Each row is a point on a tangle of strands that fork, close into loops and nearly touch. The rows are in no order.
Two points are linked if the straight distance between their rows is under 79.5. Some points are linked to none.
<485>: [ 46  39 -21  27  -6 -37  10  43 -12  -5  49 -11  -9 -28   5 -28  10  20
  38   0]
<493>: [-35  -1   2  -2  -7 -10  -7  23  -8  13 -22 -38  -3 -33  -3 -19  -8  43
 -25  30]
<798>: [ -5 -25 -11  -6  11 -31  10  20 -40  29   0  32 -18 -19  -7  32  33 -45
   4 -47]
<531>: [-19 -56  20 -16 -24  -1  15  15  -6   9  25   1   4 -33 -19  45  28 -16
  22 -19]
<2418>: [-22 -16  -3   0  22  -3  -3 -13   1  24 -24  39  -1 -22  -2   9 -15  13
 -25 -41]
<286>: [ -8   9   4   7  15 -60  58  41   0 -20  16  47  49 -18  -1  21 -25 -58
  26  16]
<1250>: [  8  29 -42  22 -18  35 -10 -52  37 -14 -45 -15   6  56 -12 -47  -8   2
  37 -13]
<1687>: [  9 -36   8 -29 -38  25   1  36 -11  33   5 -62   9 -25 -35 -25 -27  69
 -19  19]
<2317>: [  7 -53  11  -6 -38  -2   6  23  -2  27  32 -18   9 -51 -14  15   5  13
  21  -4]
<832>: [  7 -32   8 -15  15  55 -15  -5  15  43 -11 -11 -29 -11  34  19   9  14
 -15  -3]
<561>: [-12 -43   4   3  -7  -8 -14  41  -8  37  -1 -19  60 -44   9 -19 -59   8
 -10  38]
<1921>: [  1  17   8  15   6 -26  27   9  26 -19   7 -15   1 -30  -9 -21  -4  45
  11  22]
<2331>: [ -3 -20   2 -12  35  15  25  38  -7  24   4 -12 -42  -3  26  52  41 -35
   8 -36]
<337>: [ 10 -54   5   2   6  20 -19 -20 -22  25  22 -57  -4 -27  -9 -14 -38  51
 -18   7]
<83>: [ -3  21 -39  49 -39 -20   4   2  23 -24 -16  -3  64  30  -8 -37 -29 -30
  62  17]
<940>: [ -1 -24  11 -38  27  48   3  23  10  19   6 -24 -38  -2  45  56  33 -42
   9 -37]
<1767>: [-24  11  -8  33  32   8  17 -10  18 -10 -13  51  54  28 -19  19 -53  26
  17  47]
<591>: [-23 -45  16 -42   7  60  -5   2  24  14  10 -32 -20  -2  26  59  16 -23
   5 -41]
<1175>: [-20  -9  -6 -13 -15   2 -45  -7 -39  25   2 -26 -28 -38  18  -7  13  -8
 -23 -10]
<2320>: [-27  27 -34  44 -24  23  17 -20  32 -49 -19 -22  31  51 -24 -14  -8 -35
  61 -37]
<1961>: [-41  36 -19  14   4 -51  14   5 -10 -16 -22   8  -6 -26  -2  -1   6 -11
  13   9]
<2097>: [ 51  42 -29   4 -14   7  -5 -44   8 -23   3   7 -33  41  17 -20  40 -47
  45 -12]
<1257>: [-14  20 -15  57  17 -34  27 -10   3 -40  25  26  36  17   3  29 -30 -27
  41  34]
<200>: [-27 -67   5   6   8  19  10  49  23  40 -16 -21  46 -12   6  25 -43  19
  -3  -1]
<1007>: [-28 -11  -1   6  17 -16  23   2   6  13 -47  12  30  -9 -23 -11 -44  38
 -10  57]
<1217>: [ 11 -24  22 -17  19  32 -20 -20  -3  -1  41 -43 -38 -35  30  15  12  -1
  -4 -23]
<173>: [  6 -25  19  15 -14   6  15 -23   2   7   6 -36 -37  -3   2   5  10  24
 -31  41]
<1991>: [  7  43 -31   4   1   9 -29 -38   7   6 -27  17 -27   7  23 -23  19   0
  13  14]
<1628>: [  8  28 -18  11 -21 -11 -20 -12  17 -12 -25  -7  12  26 -24 -60   2  38
   5  10]
<205>: [ -3  13  -3   5  12 -34  40  20  38 -13  -4  53  69 -16   5 -13 -56 -22
  22  37]
<2387>: [ 16 -42  23 -49   7  33   0 -43  10  20 -16  -3 -20 -24 -21 -13  -7  37
 -25 -15]
<1170>: [-13  -3  -7  52  13 -44  29   3 -14 -10  16  19   9  -7  11  34 -13 -27
  14  33]
<1360>: [-48 -34  17  -3 -28  -1 -18  16 -24   7  -7 -12  -2  -6  -5  24  23 -12
 -27   9]
<1861>: [ 31 -14  28 -44  14  43  -5 -29  20  22 -19   7 -36 -17  38  10   4 -15
 -31 -10]
<1153>: [-27 -11  12  10  18 -19  21   5 -21 -19  34  47  19 -13 -19  53   4 -23
  24 -14]
<189>: [-27 -42  38  -7  -2  -9  11  29  18  -7   8 -23  25 -21 -25   1  -1  28
 -21 -19]
<213>: [-28 -47  -5 -17  -2  20   0  29  26  20  10 -75  -8 -20  20  33  -2  11
  10 -43]
<1213>: [ 47  12  -1 -24  44  -9   2   0 -34   9   2  12 -57  10  30  19  44 -74
  -2 -25]
<2156>: [-28  45 -41  39  -2   9  13 -43  22 -51 -18 -25  -3  44  -5  -5  -3 -39
  50 -32]
<639>: [ 24  18 -29  40  -1 -10 -25 -47  14 -25  15  11  11  24  -2 -36  -5   8
  33 -24]
<1260>: [ 13  11  -4 -17  -2  18 -18  14 -17  21 -14 -44 -14  -3 -16 -56 -18  73
 -40  24]
<1118>: [ -1  24  17   1  32  28  10  -1  22 -27  10  32 -22  26  16  26  47  -4
  10   4]
<1529>: [-28  -7  -8  14   7 -38   2  38 -41  16  -4  49  20   5  -9  31  12 -43
  -3 -33]
<2315>: [ 44  -6  13 -32 -40  21 -15  21  -5  27  28 -35 -30 -20   3 -24  13  22
 -39 -33]
<49>: [-40 -48  31 -15  16  34   9   3  14  -3  20   5  16  -7 -16  56  -3  13
  -8 -34]
<1320>: [-25 -52  22  10  -7 -11   9   1 -15  -2  33  31  32 -28 -20  47 -10 -15
  10  -6]
<853>: [ 31   9   6 -41  24  12 -10  10 -28  18   2 -22 -62 -20  52  15  35 -63
 -11 -19]
<1526>: [-18  25   1  19   5 -39  60  18  26 -25   2  58  60   4  -9  22 -44 -33
  18  25]
<1164>: [-19   4  -6   7  32   6   1 -35  -1  16 -30  39 -14  14   7  20 -27   4
 -49 -34]
<2414>: [  5  -3   0  22  53  -1  25  32  -6   7  22  15 -28   1  22  41  33 -17
  16 -22]
<1604>: [ 22  26 -15 -12  46 -22   5  22 -34   6   5  -4 -56  -6  15   7  57 -39
  23 -14]
<690>: [ 42  52  12 -35  -6  13 -28 -37   8 -26 -37  14 -26  21  46 -13  10 -58
 -12  13]
<856>: [ -1 -36   2 -32 -16  14  -7   5   0  40 -11  -9   9 -56 -32 -21 -17  53
   5  -2]
<1675>: [  6 -13   3 -17   4 -20  13   0 -20  18 -12  30 -36   2  11  24  35 -48
 -30 -49]
<1585>: [ 27   2  -9  22 -19 -53   4  38  -8   3  24  34  59 -21  13 -31 -24 -40
  32  37]
<2090>: [ 30  34 -48  25 -22  -8  21 -29  18 -21 -17   0 -19  47  -7 -21  32 -49
  61 -37]
<2321>: [ -6 -39   1  16  34  42 -19 -22   1  30  -3   5 -13  -2  24  28 -10  17
 -20  -3]
<669>: [-10  22 -26  15 -29   1   0 -18  32 -17 -48   0  33  41 -42 -45  -9  29
  32  32]
<714>: [ 26 -55   8 -53 -20  69 -21  -4  23  41  -6 -76 -22  10  20   7 -15  15
 -23 -18]
<1936>: [  9 -39  -1  19  26  -7  -9 -35 -19   9 -14  -1  21  11 -23 -31 -44  51
 -17  26]
<1546>: [ 14  32 -35  46 -36 -38  -2   3   6 -36   7 -27  20  42 -13 -43  15 -25
  45 -21]
<1112>: [-33   4  -4 -19  -2  -1 -46 -15 -34   5  -4  19 -10 -30   4  -1  23  -9
  -2 -14]
<1185>: [ 63  59 -20  -9 -15  14 -24 -38   8 -14  11  -2 -42  19  29 -38  29 -21
  25   1]
<93>: [-48 -23  24  -4  19  13  10  33   7   4 -12  34  70  -4 -23  26 -48  19
  -8  41]
<340>: [-33  12 -11  16 -27 -46 -16  27 -22 -16  -8  39  46   4 -19  -9  10 -30
  23  14]
<2083>: [ -9   6 -18  31  26 -16 -15 -22  11 -26 -17  14  68  22 -24 -42 -61  27
  19  18]
<8>: [ 37  37 -14  26 -29  -9   2  15   0   9  20 -31 -34   1   7 -34   9  41
 -21  23]
<2379>: [ 46  -5  21 -66 -36  54 -22  26  -4  23  17 -70 -42 -19  52  11  11 -36
 -21 -20]
<2375>: [ 17  18   4  23  -4 -31  30  40   5  -3  40 -33 -10 -49   8 -13  -1  31
  18  20]
<2216>: [  1 -20   5  39   8 -48  37  29  -6   1  25  -5  19 -40  24  17 -27 -29
  10  41]
<1903>: [-18 -32  29   7   7  27  28  -8  20   3  -9 -17 -26   5   0  36  15  22
 -29  27]
<1270>: [ 23  -8 -16  -9 -54  19   3  62 -13  23  57 -65  -4 -52 -12   0 -28  43
  -9 -11]
<611>: [ -6 -14   9  -2  -6   0  15 -45   3   0  -1  51 -11  -5 -20  29  12   2
  -3  -6]
<759>: [-18 -50  26  -2   0   5   5  46  10   6  32   7  64 -45   5  17 -30 -10
  27  29]
<1308>: [-17  35 -15   1  -3 -25  17   4   2   7 -29   8 -40 -16  10  -1  34  -1
  -1  14]
<1117>: [ 32 -11  33 -33 -22  18  -4 -27  -1  -1   2  23 -36  13  19  19  47 -43
 -24   9]
<1923>: [ 41  16   0   6 -11 -14 -18   3 -21   8  12 -13 -43  17  35 -20  36 -28
 -31 -13]
<1261>: [-46 -12  12  11 -25 -25 -18  31 -27  -4  -3  15  31 -11 -12  11  13 -12
  -5  27]
<2382>: [ 72  39   8 -40  -2  14 -11  15 -21  14  13 -11 -59 -14  47 -10  41 -44
  -2   1]
<836>: [ 10 -28  -1  14 -18 -39  -3  66 -23  30  25  11  48 -44  20 -11 -18 -34
  18  25]
<1079>: [ -2  20  40 -47  31  51 -11 -16  30 -20 -24  36 -10  26  12   8  14  -2
 -35 -10]
<1739>: [-30 -22  22   0 -10   9 -18 -11 -14   5 -14   8  -9  26   2  23  18  -9
 -51   5]
<2009>: [ 31   8  -6   5 -39  -2 -15  46 -18  18  44 -32   4 -40 -16 -34 -17  52
 -17  -4]
<1949>: [  5 -36 -20 -35 -38  13   3  41  -9  36  32 -68 -26 -40  10  33  23 -12
  37 -34]
<1814>: [  6 -43  28 -57   6  45  -5 -54  11  17 -21   2 -26 -18   0  20  -8  -4
 -36 -14]
<1334>: [ 35   5   3 -13   4  12 -17 -59   4   5 -42   1 -23  36   5 -42 -13  14
 -46  13]
<1299>: [  6 -39 -10  -7  12 -37  19  50 -43  30  18   4   0 -39 -16  28  27 -43
  39 -22]
<814>: [-38  42 -37  54   0  -6  -4 -10   4 -31 -16  17  37  58  -3  11 -20 -20
  25   2]
<1006>: [ -4 -26  39  -9  -8  -3   3  -2  15 -14   8 -13  -4   4 -23 -11  19  26
 -32 -10]
<1513>: [ 41 -37  33 -49  -9  68 -32   0   2  32  -7 -49 -19  13  19 -21  -5  26
 -47   8]
<1822>: [ -8 -15  18   6 -20 -35  16  12   2 -12  14 -11  54 -29  -7 -24 -45  -4
  -5  81]
<472>: [-33  42 -42  28 -10 -13  -4 -13  -3 -34 -15  31  29  38 -17   5   4 -34
  54 -13]
<1869>: [-35  12  -6   8 -10 -48  -4  19 -13   4 -20  -9  13 -44  -4 -23 -16  11
  -7  14]
<99>: [-22  18  21 -24  38  14  19   0   4 -10 -11  -3 -48  -6  38  39  25 -36
 -30 -22]
<396>: [ 55  51  16 -47 -15  32 -21 -31  10 -20   1 -29 -38   0  10 -53   1  25
 -29  19]
<1339>: [ 25   9  33 -51  36  44 -15 -40  27 -15 -26  15 -13   9   4 -23  -1  20
 -30  -4]
<1648>: [ -2 -18   6   7  -3 -25  13  47 -28   9  27 -46 -31 -20  10  16  37 -18
   1 -15]
<1533>: [-28 -39  32  -7  31  23  -8 -27   1 -13  19  17  19  -7 -27  26 -18  26
 -19 -29]
<2239>: [ -9  53  -6 -22 -27   1 -21 -32  14 -40 -32  -6 -16  36   0 -38  36 -23
  -2  -2]
<303>: [-15 -67   9 -19   8  36 -35 -10 -13  28  -1 -64   3  -7  -6  -5 -29  34
 -29 -21]
<1304>: [ 34  -9  41 -31 -24   8   5 -16  24 -11   4  -8 -24   5 -12 -23  29  17
 -39 -13]
<1684>: [ -4  44 -37  10  34 -18  -2  11 -46 -10  -5  46  -9  58 -18  32  39 -62
  39 -15]
<2054>: [-19  -6   8  19  45  24  -1  -2  18  -9 -10  25  30  13 -13   4 -22  54
  11  35]
<2302>: [ 61  46  -5 -40 -13 -10   1 -16 -11   8 -11   7 -63 -17  33 -22  35 -41
  -2  -5]
<752>: [-28 -15  20   1  14 -37  15   6   8 -27  16   6  46 -57 -15  -7 -40   7
   9  15]
<106>: [  9  37 -32  29 -47 -48 -29   2 -20 -18   7 -19  14   8 -10 -52   5  -3
  19   1]
<2336>: [ 17   1  -3  24 -44 -37  -2  19 -16   8  21  -2   3 -17  -8 -18  15  11
   8  25]
<1807>: [ -6  22 -15  35  -8 -26   3 -26   2 -33  -1   8 -10  38  -2   3  27 -24
  11   2]
<478>: [-30 -11  20 -18  41  34 -21 -37 -11 -12 -26 -17 -13  17  -5  -3 -10  30
 -41  26]
<2360>: [ -3  -5   2  -5   9  -3   9 -46  17 -13 -34  34  11  28 -39 -23 -15  34
 -14  -6]
<2221>: [ 35  -9  -4  19  18   6 -29 -34   1   9  27   7  -7 -15   7 -31  -8  40
   0 -13]
<592>: [ 19  -3 -15  -1 -41 -10  15  66 -34  19  58 -60 -16 -56  -1   2  -2  14
   9 -13]
<1041>: [ 26  44  15 -37   1  16 -39 -30  -5 -12 -19  -6 -35  -5  44 -26  13 -30
 -32   8]
<2305>: [-36  26   5  27  19 -11  40  15  -9   8  10  55  19  30  -9  68 -31   2
 -25 -27]
<364>: [-38  60 -28  40  13   7   2 -16  -5 -26  -7  31   7  77   3  37 -11 -24
   2 -13]
<1615>: [-25 -33 -20 -12  -3   7 -26  37 -32  49  -5 -11 -13 -32  21  26  24 -24
  11 -37]
<1158>: [ 15  46   4  -6  30  19  11 -31  16 -42  11  39 -26  43  14  24  34 -41
  18 -19]
<2166>: [-46  55 -13  37  22 -19  18  -8 -14 -20   9  42  20  48  -7  49 -35 -10
 -10 -22]
<1792>: [ -5 -22   2  -8   4   0 -12  -4   5  27 -21  21  11 -29 -16 -20  -8  43
  -5  -7]
<1286>: [-25  19  -4  27  16 -15  34  19  22  -2 -13  61  42  12  -9  30 -28  10
  15  22]
<1277>: [-28 -25  12  18  10  -5  36  55   7  21   3  35  32 -18   8  55  -9 -12
  14  15]
<1059>: [-21 -43   3  34  31  20 -15 -18 -12  24  -5  12  11  15   5  29 -31  22
 -32  14]
<1858>: [ 27   1 -11  32 -34 -33 -14   4  -7   9  19  -3  25 -14 -12 -41 -24  33
   5  32]
<201>: [ 14  29 -23   4  18 -24 -16  19 -38  12  22 -15 -43 -30  22 -13  33 -11
  20  -8]
<1160>: [  7  19  -3 -12 -13  -1 -25  -9  -8   1 -30 -27  -3  22 -24 -67  -6  54
 -35  22]
<2281>: [ 20  -7  -3  10 -18 -35  32  58 -23  13  48 -41  -6 -62   4   6  -1  -1
  25  13]
<1005>: [ 13  64 -13 -22  -4  24 -32 -39  20 -36 -37   9 -15  45  29 -25  21 -48
  11  -7]
<1058>: [ 53  27  35 -47  -2  34 -32  -7  -2   0  -1 -30 -38 -26  52 -21  -1 -20
 -39   1]
<894>: [-31 -15   5 -31  29  26  -5  -5 -23  12  12  31 -17 -17   9  61  15 -34
   0 -56]
<2324>: [-37  51 -15  11   9   4 -25 -29 -30 -29   4  43  -1  61   1  36   6 -39
  -8 -20]
<1758>: [ 30  26  -4 -13 -33 -18  -6 -25  -2  -7  19  -1 -29 -24 -14 -37  21  17
   1  -9]
<2306>: [-44  30  -8   1   8 -10 -12  -6 -33 -23   1  44   1  18 -12  32  27 -30
  12  -9]
<350>: [-15  13   2 -11  37   1  13  -4 -35   3  19  56 -18   7  -3  59  15 -41
  -2 -56]
<1727>: [-15  23 -20  23 -16 -38   0   7  -2 -34  -1  44  50  21 -24  -8   1 -30
  52 -10]
<1129>: [  5 -20   3   7   6 -48  14  38 -35  -1  31  18  15 -35 -15  15  23 -34
  41   0]
<2404>: [ 14 -25  25 -25 -34  32 -24  30  -8  24  12 -29 -28   7  23   7  50 -13
 -28  -5]
<1536>: [  4  45 -41   8  -4   2  28 -38   0 -39 -14  18 -18  64 -17  16  27 -74
  53 -46]
<176>: [  8   2   2   6  13 -69  37  40 -14 -20  28  27  34 -32 -16   1   1 -44
  44   4]
<481>: [-18 -32  20  -9  -3 -10   9  57  19  13  10 -31  33 -47  -8 -11 -16  32
   0 -19]
<1754>: [-13   3  30 -41  23  42   7   4  25   9 -26  41 -15  13  12  32  16  -3
 -37 -39]
<40>: [-21 -51 -29 -21 -33  10  -6  42  32  33  11 -89  14 -12  14  31 -18  14
  32 -32]
<960>: [ -5 -20  10 -16  35  27  -7 -39   0  25 -43  16 -19  23  13   5 -27   9
 -65 -17]
<1700>: [-42   2   3   6  18  -6  11   2   8   5 -46  -5  -3  -6  -9  -6  -9  34
 -29  28]
<957>: [  1 -15   4  -2  16 -27  23  16  25   7 -10  40  73 -28   1 -31 -71  -4
   1  42]
<623>: [-36 -46  26 -40   5  50  -2  -1  20   7   0 -16  -5 -18  -6  37  16  13
  -2 -21]
<1979>: [-51 -12  13  11   4   3   0  12  -8   1 -26  33  39  26 -25  28 -24  19
 -35  23]
<408>: [-35  -1  22   7  -8   2  12 -12   2 -11 -14  50  23  45 -38  31  -8  12
 -39  -6]
<62>: [  3  30 -37  14  32 -42 -13  21 -56  -9   0   9 -19  29 -13   4  49 -59
  37   4]
<443>: [  6  -7  14  23 -25 -18  20 -26  14 -16  -1 -13  -8  17 -25 -11   9  33
 -13  51]
<1293>: [ 28  -6  11 -48 -36  30 -30  31 -37  26  24 -47 -45 -17  30   5  44 -35
 -14 -12]
<625>: [-10   2  -4   8  48  -8  26  17 -19  -1  25  45 -12 -11  -3  53  23 -23
  33 -29]
<993>: [ 25 -43  10   7  -7  15 -20 -22  -9  21  38 -22 -12 -30  -4  -7  -9  35
 -10  -6]
<468>: [-19  37 -30  18  41 -58   8  39 -39 -24  -2  13   8   9 -12   9  24 -49
  44  -3]
<1297>: [-25 -48   0   4   2  21  26  38  16  42  -9  13   7 -13   9  59   4  -1
  11 -19]
<2127>: [-13  -9  -2   0  16 -11   0  26   5  15 -31  18  58 -24 -12 -36 -53  34
   5  61]
<1031>: [-16  29 -39  19 -12  50  -1 -67  32 -25 -37  20  17  64 -27  -2 -16  -9
  41 -11]
<973>: [ 26   2  -1  20  -5 -16  -8 -45   9  -4 -13   8 -22  33   7 -21   5   1
 -38 -10]
<584>: [ 10  45 -14  -5 -40   4 -18 -15  24 -30 -15 -11  -1  32 -17 -55  34  12
  24  -8]
<25>: [-22  17   9  17  24  -9  39  13   8  -1  -4  46 -10  29   0  52   7  -8
 -29 -34]
<2013>: [ 25  23 -35  35 -40 -55  -7  18 -28  -3  17   2  18  -3  -5 -31   7 -22
  43  25]
<1645>: [ 42  17 -18  30 -13 -37   8  18  -7  18  -1   2 -36  20  22 -17  37 -11
 -12 -11]
<1071>: [  0 -47  -2 -27 -35  19   0  19   7  37  14 -55  -3 -48 -16   1 -17  42
   3 -12]
<1352>: [ 21 -13  35 -73 -18  56 -11  11  24  16 -20 -62 -35 -16  49  16   6 -33
 -27 -15]
<1602>: [ 22 -10  27 -13  15  46 -33  -6   2   9 -10 -29 -19  30  19 -29   9  35
 -49  26]
<267>: [ 45  38 -26  32 -31 -34   8  17  12   6   3 -11 -21  14   3 -47  13  27
  -6  -5]
<432>: [-34 -77   3 -24   7  31 -12  13   5  21 -11 -72  29  -6 -16  10 -40  40
  -2  -9]
<822>: [-25  13   8   9   0  12 -14 -22   5 -18 -19  35   6  52 -11  13  10  -1
 -30   2]
<1455>: [ 27 -21  32 -63  -2  57  -2  -8  24  26 -23 -19 -37 -21  49  34   8 -40
 -17 -10]
<1978>: [-28  -3  19  13 -20 -27  22  -8  14 -34  -6  11  20   7 -33   5   7  15
  -2  40]
<522>: [  4 -55   0 -32   9  57  -6 -12  28  48 -20 -42 -23  -5  23  21 -16  16
 -19 -26]
<756>: [-12  15 -18  34   0 -61  25  -8  14 -15 -22  31  33   2 -13 -14 -34  -8
  -1 -13]
<165>: [ 55  61  -5 -30 -26  19 -11 -43  27 -20 -15 -16 -39  17  19 -49  11  -3
  -4  14]
<1552>: [ 10 -23  23 -33 -11   1  -9  -5 -13  13  -9  -3 -33  -5  23  11  27 -45
 -46 -51]
<192>: [ 32  21   8   7  -3 -18  -7 -27   6 -21  -8   3 -31  43  27 -22  25 -36
 -40 -24]
<1437>: [ -7  29  10 -36  -5  18 -24 -31  12 -23 -13  49  -7  13 -10  -7  39 -13
   6 -17]
<741>: [ 15 -13  20 -12 -34  -7   9  -9 -15  -3  12   6 -41   3  -3  16  60 -24
  -7  13]
<1947>: [ 38   4  -1 -19 -51  22 -18  27 -14  28  22 -23 -14 -21 -21 -39   1  55
 -35  -8]
<1868>: [ 12 -24  18 -34   7  24 -18 -38  -8  26 -48  -4 -23  20   6 -18 -14   7
 -68   7]
<1678>: [ 35  36 -11   4  23  -3   3 -24  -1 -37  25  12 -36  23   9  -2  53 -31
  46  -7]
<2008>: [ -2  26 -26  51  -3 -39  26 -19  16 -44  17   1  30   5  -4  -3 -21 -26
  60  33]
<1544>: [-28  22  -1 -19 -15 -12 -25 -24 -12 -26  -9  29  -6  -3 -18  -8  35 -12
   9  -4]
<1686>: [-46  42   3   8  32   1  20  -1  28 -32 -25  27   3  17  -9  13   5  25
  -2   3]
<2195>: [ -8 -40  -9  23 -33  -9 -25  24 -31  44  10 -40   4 -32  12  -3 -15   9
 -20  10]
<1618>: [ 12  -1 -12  44  -8 -42 -10  18   3  -1   9  21  51  -2   5 -29 -29  -2
  15  27]
<688>: [-20  49   5 -29  26   6  16 -25 -13 -12  -9  54 -33  22   8  49  14 -45
 -19 -34]
<1883>: [ -7 -44  11  -6  -4  18  -9  12   1  11  34 -65 -21 -26  16  21   9   3
  -7 -33]
<1735>: [ 16  33 -14  35  -9 -42  24  -9  34 -37  10 -22  10   3 -11 -39 -11  28
  27  10]
<480>: [ 62   8  -5  -9 -12  13 -20 -41   1   9  19  -8 -21  -1 -12 -56 -13  53
 -20  -3]
<1881>: [ 20  10 -16  29   7 -38 -10 -20   8 -17  24  28  24 -16 -11 -29  -8  11
  35 -26]
<1284>: [  8  29 -19  33 -15 -39  33 -14  41 -41   1 -18  41  -3 -14 -40 -38   7
  47  40]
<2398>: [-14  37 -22   4  16  32   0 -61  31 -22 -30  42   2  46 -16   4 -10  15
  20   1]
<1134>: [-26   6   4  19 -35 -46  16   8   5 -21 -13   8  46  -4 -19 -12 -18 -11
   4  66]
<1683>: [  0 -16  -9   8  32  -9 -10 -32 -14 -15 -21   4  45  11 -35 -47 -55  56
  16  41]
<633>: [-19  29 -28  36  29  19  16 -40  22 -11 -15  50  31  45 -20  19 -44  27
  28  15]
<1655>: [-15 -48   2  17 -20 -30 -17  36 -24  29  14 -12  42 -46  10  -2 -34 -14
  -7   2]
<1712>: [-13  26 -17  30  41  -3 -16 -13  -1 -17  14  26  -5  -3  17   8   9   6
  29  -2]
<667>: [-15  44   6  -3  15  11   8  -4  34 -35 -16  10 -23  34   9  -2  40   6
   0   9]
<535>: [ 12  -9   6  12 -31 -27   6   8 -24   0  29 -17 -27  -9  -1   1  41  -6
  -2  16]
<1772>: [ 44  41 -31  19  13 -39   5  29 -29  -5  36 -16 -37 -10   7 -23  37  -5
  42  -6]
<1812>: [ -1 -37  -4  -4 -29   0 -14  24 -21  43  -3 -25  36 -50 -13 -23 -49  36
  -3  51]
<2420>: [  4 -48 -16  -5  -4  -7  22  50 -13  33  37 -52 -14 -45  12  45  12 -22
  55 -19]
<1543>: [  2 -50  23  -2  19  31  13  -6  12  18 -24  17  13  33 -26   4  -5  50
 -30  21]
<157>: [-24 -23   7  10  -1  -8   0  72 -11  16   9 -26   7 -23  14  17  23  -2
   7   0]
<2154>: [-19 -65  -1 -14  19  18  16  16   9  26  -7 -76  18 -34  -8  -1 -58  53
   2   7]
<1801>: [-12   6 -13  33 -30 -26   5 -12  17 -18 -30   2  47  37 -25 -29 -27  14
  15  57]
<212>: [-26   3   4  24  27  -8  32  44  16   1   5  40  40 -20  18  37 -26  -7
  26  52]
<183>: [ -7 -62  11 -13  12  40   8   7   9  42 -24 -22   3  -3 -13   7 -14  54
 -10  30]
<2126>: [ 10  17   5 -11  16  10 -13  -4  14  10 -12  -8 -32 -10  24 -22  17  20
 -26 -10]
<1619>: [-19  13  -9  35   8 -25   5 -16  20 -46   5  22  77  22 -17 -14 -62 -12
  24  23]
<2165>: [ 24  -7  -4 -52 -30  20  -1  41 -31  24  40 -59 -53 -38   7  15  42 -20
  15 -30]
<1679>: [-18  49 -28  24  37 -16   9  26 -40  -9  12  60  13  54 -16  52  13 -42
  35 -22]
<2041>: [  1  15  13 -25  34  18   5 -50  32 -26 -34  22  -3  37 -23 -27  -7  30
 -28 -18]
<1520>: [ 10  -1   9   7  43  40 -17 -24  22  -7  -4  22   1  18  -3 -13   1  53
   6  20]
<775>: [ -2  -7  11 -33 -19  44  -9  39  11  33  -3 -54 -30 -18  15  -5  18  39
 -24   4]
<2053>: [  1   3 -22  40  21  -5 -32 -45   7 -18  -6  19  36  30 -14 -32 -33  26
  13  -2]
<2243>: [-12  58 -25   2  -4   8  16 -60   6 -46 -12  24 -16  63  -5  23   5 -63
  18 -45]
<787>: [ 50  47  -3   0 -22  14  -1  21  -5   0  33 -35 -55  -2  23 -25  29  23
 -23  15]
<1674>: [ 26  17 -11   8 -39 -14 -11  19 -21   3  36 -26  16 -43 -24 -42 -35  51
  -2  37]
<1086>: [-20 -33  25  -4  13  31 -31  -9 -16  -1  -7 -34   1  17  -8 -14   1  42
 -39  30]
<970>: [-20 -59   4 -11   1  31  16  30  29  45 -19  -6  21 -28  -7  32 -18  35
  15   2]
<547>: [ 47 -23  19 -33   7  31 -10 -26   6  15   5  -3 -11  -5 -23 -46  -4  64
 -18  -3]
<1027>: [-10 -49  20  23  10  -6  22   3   8  11   7 -15  25 -25  -9  10 -35  30
  -7  37]
<1723>: [ -5  52  21 -34  17  24   9 -46  12 -43  -8  50 -20  41   5  36  13 -42
 -16 -20]
<1288>: [ 16  12  10  10 -18 -43  12  26  13 -23  34 -17  57 -28   1 -52 -49  -1
   6  61]
<924>: [ 31  -7  34 -38  10  42 -36 -27  -1  -9  29 -40 -35 -25  30 -12   4   2
 -29 -10]
<1505>: [-30  25 -12  28  29 -38  15  47 -33  -5   5  54  28  23  -5  40  -1 -34
   6 -25]
<43>: [  1   4 -11   4  12 -22  11 -29  24  -2 -29  29  18 -11 -30 -34 -23  46
   8  -4]
<1501>: [  0 -28   2  39  25   0  -4 -46  -4   3  -4   6  -2  25  -6   5 -27  28
 -30  24]
<430>: [ 33   3  11 -15 -33  20  -4 -44   1  11  -6 -13 -47   4   8 -14  23  13
 -27  46]
<1653>: [-23  64 -11 -15   4  11  12 -61  16 -33 -25  46 -11  51 -12  24 -13 -28
 -14 -37]
<1100>: [  1  -4  -5  41   8 -23  -7  23   6   9  -2  24  25   5  11  -8  -4  13
   1   3]
<1081>: [ -5  21 -39  55 -44  -3   9  -5  21 -39 -11 -31  40  38 -18 -33  -4 -36
  75  -9]
<2377>: [-26 -18  22  11  29  -2 -21  -9  -2 -26  27  24  34 -17 -17   5 -12  22
   1 -23]
<1951>: [ -2 -10   4  28  16  -1  -9  40   1  15  16 -11  -2 -19  23   1  11  22
   1   0]
<2298>: [ 42 -13  35 -55 -39  23   0  -8   9  13   2 -37 -36 -15  -4 -27   9  17
 -56 -16]

A fork is a point with three links, a tip a point with one. Leave the first point through the second and follow the links. Name the first fork or tip that comes.
<1217> / <924> -> <1628>
<1334> / <973> -> <787>
<2382> / <853> -> <2375>
<1005> / <690> -> <40>
<481> / <189> -> <2009>
<1869> / <493> -> <1526>
<93> / <1979> -> <364>
<337> / <993> -> <1861>
<2377> / <1533> -> <625>

A piece is all that can be reached along the links. How many separate loops has the piece of each point below (a circle has one, a figure eight two, a Y none), and how many tips (points with one link)?
<1536> -> loops 1, tips 7
<1727> -> loops 0, tips 4
<2008> -> loops 1, tips 8
<1005> -> loops 0, tips 5
<2379> -> loops 0, tips 6
<1529> -> loops 0, tips 7
